Points on a hilly landscape, in no order, each with its height.
A climber steps from a point to the highest of its 5 nearest points, and stops where none of them is higher. Distance is the straight distance between rows; heights are no part of it.
kimob h=430: 126 129 114 140 143 174 142 168 119
nes h=282: 109 168 151 43 161 157 99 124 108
futo h=413: 111 99 133 156 106 112 163 149 147
Vezit h=469: 111 90 101 170 127 142 161 168 155
kabub h=331: 124 115 143 142 106 101 141 124 134
nam h=508: 125 99 91 171 123 156 137 149 132
sol h=370: 121 157 165 70 150 131 144 147 122
vikom h=390: 136 153 105 127 123 173 89 112 97
zukul h=454: 146 120 90 176 95 142 80 94 102
bab h=425: 123 149 176 76 153 122 162 158 135
zenuz h=325: 121 160 140 77 144 165 117 134 105
dut h=486: 127 105 98 162 149 171 148 181 144
lelib h=354: 126 153 98 108 142 201 103 144 100
Petap h=440: 117 110 121 153 121 137 153 155 135
lan h=490: 121 73 74 194 106 142 129 137 154
vuza h=172: 125 172 142 51 168 109 90 85 121
Sut h=504: 125 122 169 113 123 74 160 134 147
Somu h=399: 131 137 120 127 126 158 125 140 111
Bize h=305: 133 120 145 141 109 77 119 93 133
vuz h=229: 133 138 152 111 126 104 120 114 123
tego h=309: 126 156 161 80 140 133 130 136 122
Niti h=489: 135 141 161 98 136 95 130 113 132
Biso h=243: 147 161 136 91 148 91 84 61 120
zota h=297: 138 158 137 107 131 132 80 87 108
piva h=224: 131 134 164 105 128 91 143 123 133
Tupi h=313: 131 149 146 107 127 131 117 116 118
Bot h=398: 132 140 103 131 143 184 132 163 111
Moga h=505: 133 97 87 187 93 133 110 111 124
kubar h=280: 135 135 153 125 121 83 117 96 129
zuf h=364: 145 147 138 118 130 95 83 67 117
vurum h=526: 134 92 80 177 149 174 130 170 148
gifa h=428: 141 127 93 155 110 159 98 116 101
Fepep h=278: 112 99 170 125 108 49 162 119 165
Doto h=499: 121 82 83 181 126 148 141 155 152
bupe h=493: 116 95 107 172 104 126 147 138 141
kul h=315: 122 131 173 98 136 91 165 144 139
nure h=467: 122 96 97 169 160 169 155 198 161
toru h=485: 136 119 98 155 126 163 130 150 118
gol h=519: 143 144 140 116 129 99 99 86 121
Bop h=402: 124 136 162 111 132 114 159 147 129
zimi h=492: 118 65 73 197 86 125 132 120 156
netas h=88: 140 158 148 79 156 76 106 84 133
rupu h=165: 139 162 139 81 156 87 88 71 128
koz h=509: 136 145 126 122 121 151 106 114 106
Ter h=483: 110 80 90 182 106 129 153 148 158
dopo h=535: 144 166 118 89 166 65 86 43 131
Ser h=333: 102 83 119 168 84 97 163 125 162
Rakod h=332: 110 106 155 137 120 106 177 163 147
reras h=442: 112 114 123 146 149 154 176 189 148
vorep h=359: 146 145 114 138 111 148 73 82 97
suz h=582: 118 135 164 109 136 123 175 166 136
Tisot h=334: 124 155 152 90 144 154 146 153 118
meliz h=326: 128 143 146 109 130 146 137 143 118
nikiz h=369: 133 122 126 145 110 128 121 125 116
Ren h=459: 114 124 168 112 136 118 188 178 145
zugaz h=396: 126 131 134 133 125 145 145 150 122
Pota h=478: 115 131 147 121 139 147 172 174 132
Zib h=232: 132 161 153 72 147 126 117 113 118
nules h=527: 133 103 91 171 112 151 125 134 123
loni h=388: 142 131 121 147 103 123 95 98 112
nukuv h=488: 143 115 80 164 128 173 113 138 113
pafid h=400: 151 137 93 152 100 153 69 89 93
ger h=363: 125 157 131 92 137 169 104 125 103
Dod h=219: 128 119 163 119 119 50 139 103 152
Livi h=628: 112 103 151 144 95 75 150 117 148
bopal h=5: 144 143 155 100 145 55 118 82 143
pilan h=427: 137 135 84 142 139 195 107 141 102

For each start below, name every point that the climber comes to, in order.
Vezit: nam > nules
Ter: Doto > vurum
reras: dut > vurum
pilan: nukuv > nules
tego: sol > bab > suz

Where does a climber stop that starts at each point below?
kimob: vurum
meliz: koz
Tisot: suz
zenuz: koz

Call two points neighbours if one is among the 5 nearest of the other. Go from one point of each pair to the other, from neighbour to neighbour, staying as high as possible. Name the lowest point that can't be avoided.
koz and suz: Somu
dopo and gol: zuf
nules and vurum: nam
nules and suz: reras
